Points on a hilly landscape, in no order, each with its height.
From any point a ball rolls to the lowest of the 2 points nearest to it. It stops when none of these is lower. Distance is the straight distance between rows; heights are no part of it.
z896: [165 188 129 107 114 108 121  84 143 135 115 136  91 155  85 166  69 102
  97 169]  h=136
z103: [110 134 114 115 121 157 121 131 188 144 145 112 123 155  36 134 116 125
 136 112]  h=686
z416: [122  94 121 121 121 128 177 125 149  96 133 103  49 128 109 126 144 159
 153 125]  h=320
z706: [150 123 139 135 134 151 148 108 136 172 149 135 184 117 176  66 149 161
 144  98]  h=757
z477: [ 66 121 139 163 121 111 125 190 104 112 129 105 100 109 153 133 168 119
 129 102]  h=554
z608: [ 73 110 113 128 144 152 146 129 135 110 114 108 108 149 109  60 166 183
 187 136]  h=299
z435: [ 88 115 170 117 105 145 147 113 122 166  95 146 165 121 122 107  97 152
 121 148]  h=353
z777: [152 109 153  82 147 158 102 117  87  74 131 128 174 102 164 156  90 104
  88 106]  h=490
z223: [113 123 156  98  92 136 107 142  97 206 105 143 169 133 130 164 121  94
 104 176]  h=281
z458: [135 106  63 123 125 131 138 192 150 107 150 115 170 122 117 101 182 163
 123 109]  h=502
z52: [124 116 111 101  57  92 162 112 110 106 174  84 116 105 151  51 146 177
 137  77]  h=707
z131: [ 91 117 117 162 151 120 105 120 153 108 115 189 181 110 177 145 113 144
 107 143]  h=484
z73: [129 149 126 154 159 140 109 186 133 116 113 112 123 147 115 156 179  89
 139 131]  h=376
z166: [177 115 134 132 120 143 122 123 100 150 173  89 120 164 141 130 170 113
 109 113]  h=714
z823: [112 151 122 164 136 104 152 163 139 151  68 156 157 131 113  90 152 148
 137 186]  h=520
z583: [152  93 124 100 100 114 124  92 158 169 177 130 120 165 120 128 117 105
  80 139]  h=601
z928: [ 99 154 126  91 101 127 147  99 149 161  88 170 149 100 109 140  57 157
 123 169]  h=422
z727: [122  99  68 124 174 104  72 150 116 115 117 167 145 136  95 128 116  89
 120 102]  h=906
z155: [145 152 140 140 125 135 175 135 191 145 130 151 187  88 161  92 133 157
 145  99]  h=791
z730: [110 114 147 149  73 119 176 171  93  74 115 101 106  92 122 159 129 173
  99 117]  h=567
z31: [112 116 115 134 133 154  96 119 127  84 108 145 153 166  78 163 106 145
  96 172]  h=341
z687: [194  86  68 137 158 107 154 124 103  92 123 155 128 106 114 111 121 165
 117 104]  h=878
z982: [159 181 151 119 171 172 117 124 147 149  90 140 149 108 137 171 131  97
 159 126]  h=442
z808: [163 126 108 104 127 148 147 130 140 126 132  89 115 176  70  83 157 154
 136 146]  h=713
z466: [123 152 141  85 176 190 100  86 176  94 140 135 164 130 146 124 109 126
 154 110]  h=323
z143: [ 73  62 128 126 136 168 111 160  99 182 142 120 122 105 111 163 144 120
 150  77]  h=289
z600: [139 177 152 139 137  92 131  92 130 140  93 142  96 148 104 111  88 110
 122 156]  h=72
z969: [136 156  99 136 159  91 110 101 179 140 127 140 112 181 129  73 155 110
 146 200]  h=492
z316: [110 128 136 188 105 111 159 162 197  95 161 121 140 129 139 125 143 150
  88 140]  h=606
z992: [123 111 133 122  72 101 181 186 120  98 107 119 136  94 104  98 116 151
 126 102]  h=600
z735: [ 48  87 118 152 106 152 126 137 148  97 184 108 102  99 150 161 152 169
 143  77]  h=452
z642: [136 102  97  56 124 104 157 141 139  82 125 127 110 101 147  45 132 129
 182  79]  h=673
z108: [114 121 111 169 160 176 100 138  78  73 106 120 150 138  89 158 134 166
 132 126]  h=417
z266: [148 106 128 175  97  93 144 135 107 162 157  99  98 138  61 127 103 125
  89  95]  h=694
z923: [168 159 179 104 110 134 120  75  81 166 105 111 142 180 115  96 119 120
 123 175]  h=746
z933: [147 138 126 165 156 129 110  78 139  72 139 162 158 145 164 126 105 148
  94 138]  h=396
z533: [171 157 184 137 126 152 116 137  76  79 125 103 147 130 159 161 118 110
  82 118]  h=448
z170: [122 113 108 171 143 155 139 170  73 114  91 128 164 117 111 125 166 181
 131 135]  h=475
z683: [115 113 106 141 118 100 149 139 202 172 147 128  99 130  64 122 119 112
 134 121]  h=664
z100: [ 96 135 164 119 108 127 138 147 158 133 151 102 101 127 112  99 116 104
 145  75]  h=663
z700: [169 190 108 144 132 112 134 102 115 138  92 174 177  94 136 143  70 150
 102 145]  h=843
z713: [100  99  87 128 107 105 160 127  95  58 109 104  48 110  83 127 137 180
 157 124]  h=367
z934: [146 110 129 136 148 113 170 142 124 129  97 158 125  72 136 108 109 134
 159  86]  h=594
z445: [143 143 108 131 162  97 154 149 143 159  73 175 152  96 125  87 125 122
 154 124]  h=562
z372: [110 101  84 151  83  81 146 131 108 133 193  77  92 127 105  63 154 166
 125  89]  h=725
z37: [132 109 120 155 109 115 139 151 155 222 140 119 113 138  79 160 145 104
 113 154]  h=636
z242: [159 100 137 193 119 121 157 131 129 211 135 112 117 146 116 150 182 126
 121 183]  h=599
z298: [ 93  92 143  98 160 192 121 139 165 124 124 128 104 107 115 197 123 109
 153 105]  h=340
z545: [111 101  97 120 125 168 102 189 136 142 141 126 200 140 111 128 178 136
 114 124]  h=439
z447: [127  86 139 125 148 132 119  81  94 131 103 168 127  96 104 179  44 125
 105 116]  h=130
z315: [141  89 102 166 120  96 138 145 110 138 134 125 118 150  81 114 134 140
  96 144]  h=672
z599: [161 173 146 132 170 183 133 132 118  70 111  97 123 134 154 129 171 148
 153 130]  h=183
z631: [173 123 151 141 121 132 161 135 176 189 151 119 121 136 165 149 185 110
 114 162]  h=549
z531: [ 95 153  83 149  92 107  92 100 116 242 161 157 148 146 134 149  90 130
 141 182]  h=576
z577: [ 91  90 125 168 149 157 107 111 157 117 194 114 102 144 161 154 156 141
 131 103]  h=390
z27: [181 115 128  93 117 133 103  88 141 190 162 148 137 149 176 191 154  87
 119 182]  h=568
z994: [149 132  89 167 171  75 134 138  98 105 119 116  72 138 101  61 144 128
 162 100]  h=184
z790: [ 74  91 177 115 115 148 137 147 155 137 119 131  89 109  94 186  90  99
 130 106]  h=404
z705: [102 105  93  90 112 121 135 127 132  68 153 112  97  88 131 102 122 144
 179  57]  h=654
z989: [154 120 169 130 137 150 101  73 109 179 162 117 130 169 166 123 148 100
 139 132]  h=732
z337: [160 175 138 121 136 150 150 104 153 152 100 164 197  76 157 123  94 158
 133 121]  h=822
z15: [109 117 131 125 148 139 114 122 119  47 134 134 140 134 161 107 124 151
 117 117]  h=321
z496: [147 150 182 138 109 117 156 146 130 177 143  84  83 135 118 116 136  90
 132  83]  h=677
z722: [144  93 133  88 149 159 159 143 156 122 120 108  62 128 110 165 155 120
 147 130]  h=260
z239: [138 151 194 150  78 132 137 153  98 181 118 107 167 141 128 135 134 110
  85 140]  h=199
z977: [195 110  87 123 125 102 144 150 116 139 152  95 109 155  93  90 163 125
 113 116]  h=695
z105: [115 150 133 149 122  96  92 137  85 199  97 167 146 126 146 174 112  85
 120 174]  h=305
z90: [151 104 118 121 172  98 146 107 160 124 113 147  91 160 168  85 164 115
 135 184]  h=450
z948: [ 70 100 175 161  94 151 165 142 143  83 143 116 109 106 159 161 128 169
 116 115]  h=515
z171: [177 137 112 100 174 164 105 137  83  87 103  97 112 162 123 122 185 125
 161 141]  h=114
z675: [135 113 114 122 153 135  97 167 139 137  96 151 138 147 130 190 180  79
 128 184]  h=316
z676: [132 161 101  95 114 130  86 139 193 156 164 143 170 130 126 158 117  77
 102 116]  h=674
z40: [151  78 130 136 147 139 133  76 119 113 161 144 101 115 129 154  86 139
 112  85]  h=257
z258: [159 173 123 132 142 150 136 144 186 209 121 135 151 123 127 164 166 102
 156 148]  h=493
z54: [122 135  95  82 106 127 118 144 155 207 127 160 175  99  95 145  92 103
 118 104]  h=700
z532: [126  80 118 101 169 137 115 132 131 114 104 147 115 155 158 130 174 111
 134 176]  h=392
z833: [ 77  91 116 101 134 169 115 144  66 124 134  95 118  65 120 167 129 145
 161  59]  h=206
z694: [133 112 111 114 126 101 101  75 124 150 144 166 137 144 138 126  84 111
  92 142]  h=569
z185: [ 93 115 156 169  97  88 126 178  84 109 128 121 135 127 138 111 117 117
  82 106]  h=580
z610: [124 111 139  97  95 139 134 118 185 118 182 115 145 143 126 103 118 130
 102 101]  h=635
z281: [ 74  88 184 103 117 125 130 103 145 114 139 143 117 132 179 112 101 114
 111 129]  h=501
z472: [127  92 170 147 132 141 173 114  81 147 110 129  97  70 134 148  92 145
 154  79]  h=632
z397: [142 232 101 154 135 104  99  98 183 166 140 128 123 166 122 115 123 106
 157 183]  h=524
z376: [175 184 120 128 172 112  96  80 133  97 106 163 155 154 170 103 121 114
 126 161]  h=455
z574: [151 153 160 152 104 109 153 147 157  84 132 112 131 163 152 108 153 129
  78 176]  h=558
z656: [134 135 199 143 110 132 157 138  78 137 133  94 102  93 161 137 112 114
 121  75]  h=659
z252: [163 108 154 116 116 169  94  98 124 149 155 131 141 152 136 215 131  98
  96 147]  h=604
z973: [118 142 157 103 150 180 122 121 140  70 120 107 137 134 121 125 118 138
 139 121]  h=256
z586: [111 112 100 148  94  98 173 191 172  76 147 116 117  96 142 110 161 153
 126 112]  h=559
z478: [137  93 125 145 149 128 118  86 133 103 199 108  63 137 146 150 121 127
 124  70]  h=327
z979: [ 77 146 101 131 109 104 122 109 111  44 133 106 100  60 160 113 138 164
 186  57]  h=637
z767: [131  92 129  67  70  88 179 124 106  85 131 109 102  96 164  54 119 148
 150  93]  h=690
z613: [ 99 116 139 183 131 127 156 166  62 134  98 119 124  89 145 119 155 168
 143 106]  h=521
z952: [116 168 188  96 134 146  92 109 119 113 127 127 179 110 152 128  66  80
 107 100]  h=528
z794: [ 74 165 138 157 109 121 122 154  83  52 120  99 131  74 151 113 123 157
 152  63]  h=622
z229: [187 203  96 105 131 115 103  89 140 117 117 161 155 154 164 147 126 128
 125 210]  h=491
z25: [ 93  68 105 104 134 114 157 145 103  88  79 139  94 116  78  96 111 157
 163 129]  h=412
z493: [134 148 137  75 151 185 103 113 134 159 103 133 177 118 107 147 109 107
 151 130]  h=395
z122: [163 145 131 154 173  72 142 119 115 140  95 132  60 137  99  91 113  89
 153 112]  h=137
z5: [161 147 128 130 111 159  95 106 181 130 190 123 170 164 141 170 142 115
  93 140]  h=641
z657: [128 116 122 139 143  88 139 125 175  72 128 155 126 159 176  88 150 129
  93 189]  h=507
z62: [159 156 123 145 129  99 111 144 123 157  95 157 120 137 140 213 149  76
 114 207]  h=243
z361: [206 136 100 127 159 112 153  92 104 133  88 172 153 100 119 122  93 148
 114 128]  h=858
z459: [101 124 106 167 165 138 121 110 107 126 135 108 103 145  99  72 142 167
 185  90]  h=239
z743: [100 123 129 115 153 139 160 128 140  90  65 145 122 122  88  77 117 168
 179 140]  h=363
z885: [148 158 158 157 143 144 101 161 100  99 108 114 130 132 107 188 120  90
 105 110]  h=416
z237: [160 153  86 100 112 105  93 105 158 165 165 163 149 152 192 173 144 103
 119 212]  h=532
z866: [106 135  81 136 121  84 103 124 153 117 116 163 123 160  87 152  98 119
  87 201]  h=254
z718: [104 158 179 145 108  94 149 170  79  61  93 111 120  96 157  89 112 124
 130  98]  h=605
z797: [ 57 100 197  73 115 151 114 130 132 105 110 121 115 127 115 140  82  91
 122 134]  h=453
z9: [136 197  77 122 110  88 106 129 129 137 106 163 105 146 110 172  65 117
 106 203]  h=193
z55: [207 145 145 102 130 146 151  89 117 159 108 103 112 172  92 116 148 129
 133 177]  h=733
z480: [128 121 124 113 115 122 135 132 111 119 168 102 131 114 182  71 160 149
 136  74]  h=726
z154: [119 184 115 126 119 125 141 146 156 149  67 159 160 124 102 143 110 145
 118 194]  h=474
z318: [118 164 175 117 115 127 127 142 163  91 139 136 176  96 157 118  85 107
 104  78]  h=557
z161: [ 87 118 118 134 175 156  87 140  82 108 137 107 107 107 150 139 155 119
 173  67]  h=268
z584: [105 136 102 136 138 120 105 102  61  98 150  83  66  93 138 146 161 148
 147  68]  h=306
z364: [177 166 161  92 126 136  86  44  88 186 141 124 144 171 147 132 115  94
 146 170]  h=748
z555: [ 97 130 177 156  83 107 149 132 138 193 130 122 141 148 126 101 125 126
  99 153]  h=270
z464: [ 86  71 126  99 130 172 103 161 103 175 135 117 166 141 131 118 168 127
 139 119]  h=368
z726: [152 114 133  55 144 184 126 146 108 129 122  72  96 151 112 131 181 112
 157 131]  h=185
z453: [ 69 126 123 144 130 106  77  99 134 122 132 172 160 143 129 120  70 119
  98 132]  h=541
z911: [123 221 115 158  88 107  91  89 134 198 174 133 131 164 162 142  94 126
 148 191]  h=550
z647: [132  94  49 141 162  96 110 165 104  73 132 144 128 119 102 109 130 138
 123  88]  h=895

Call two points neighbours if one is among the 2 nearest of the other. Go from one point of each pair to the other, from neighbour to neighbour, staying as low as possible. Name the highest point that can't be avoided.
z586 / z600: z992
z62 / z239: z105
z600 / z171: z25
z973 / z447: z694

For each start below, name the point where the ball stops.
z155: z600
z730: z447
z613: z600
z318: z62
z25: z600
z676: z973
z445: z239
z103: z973
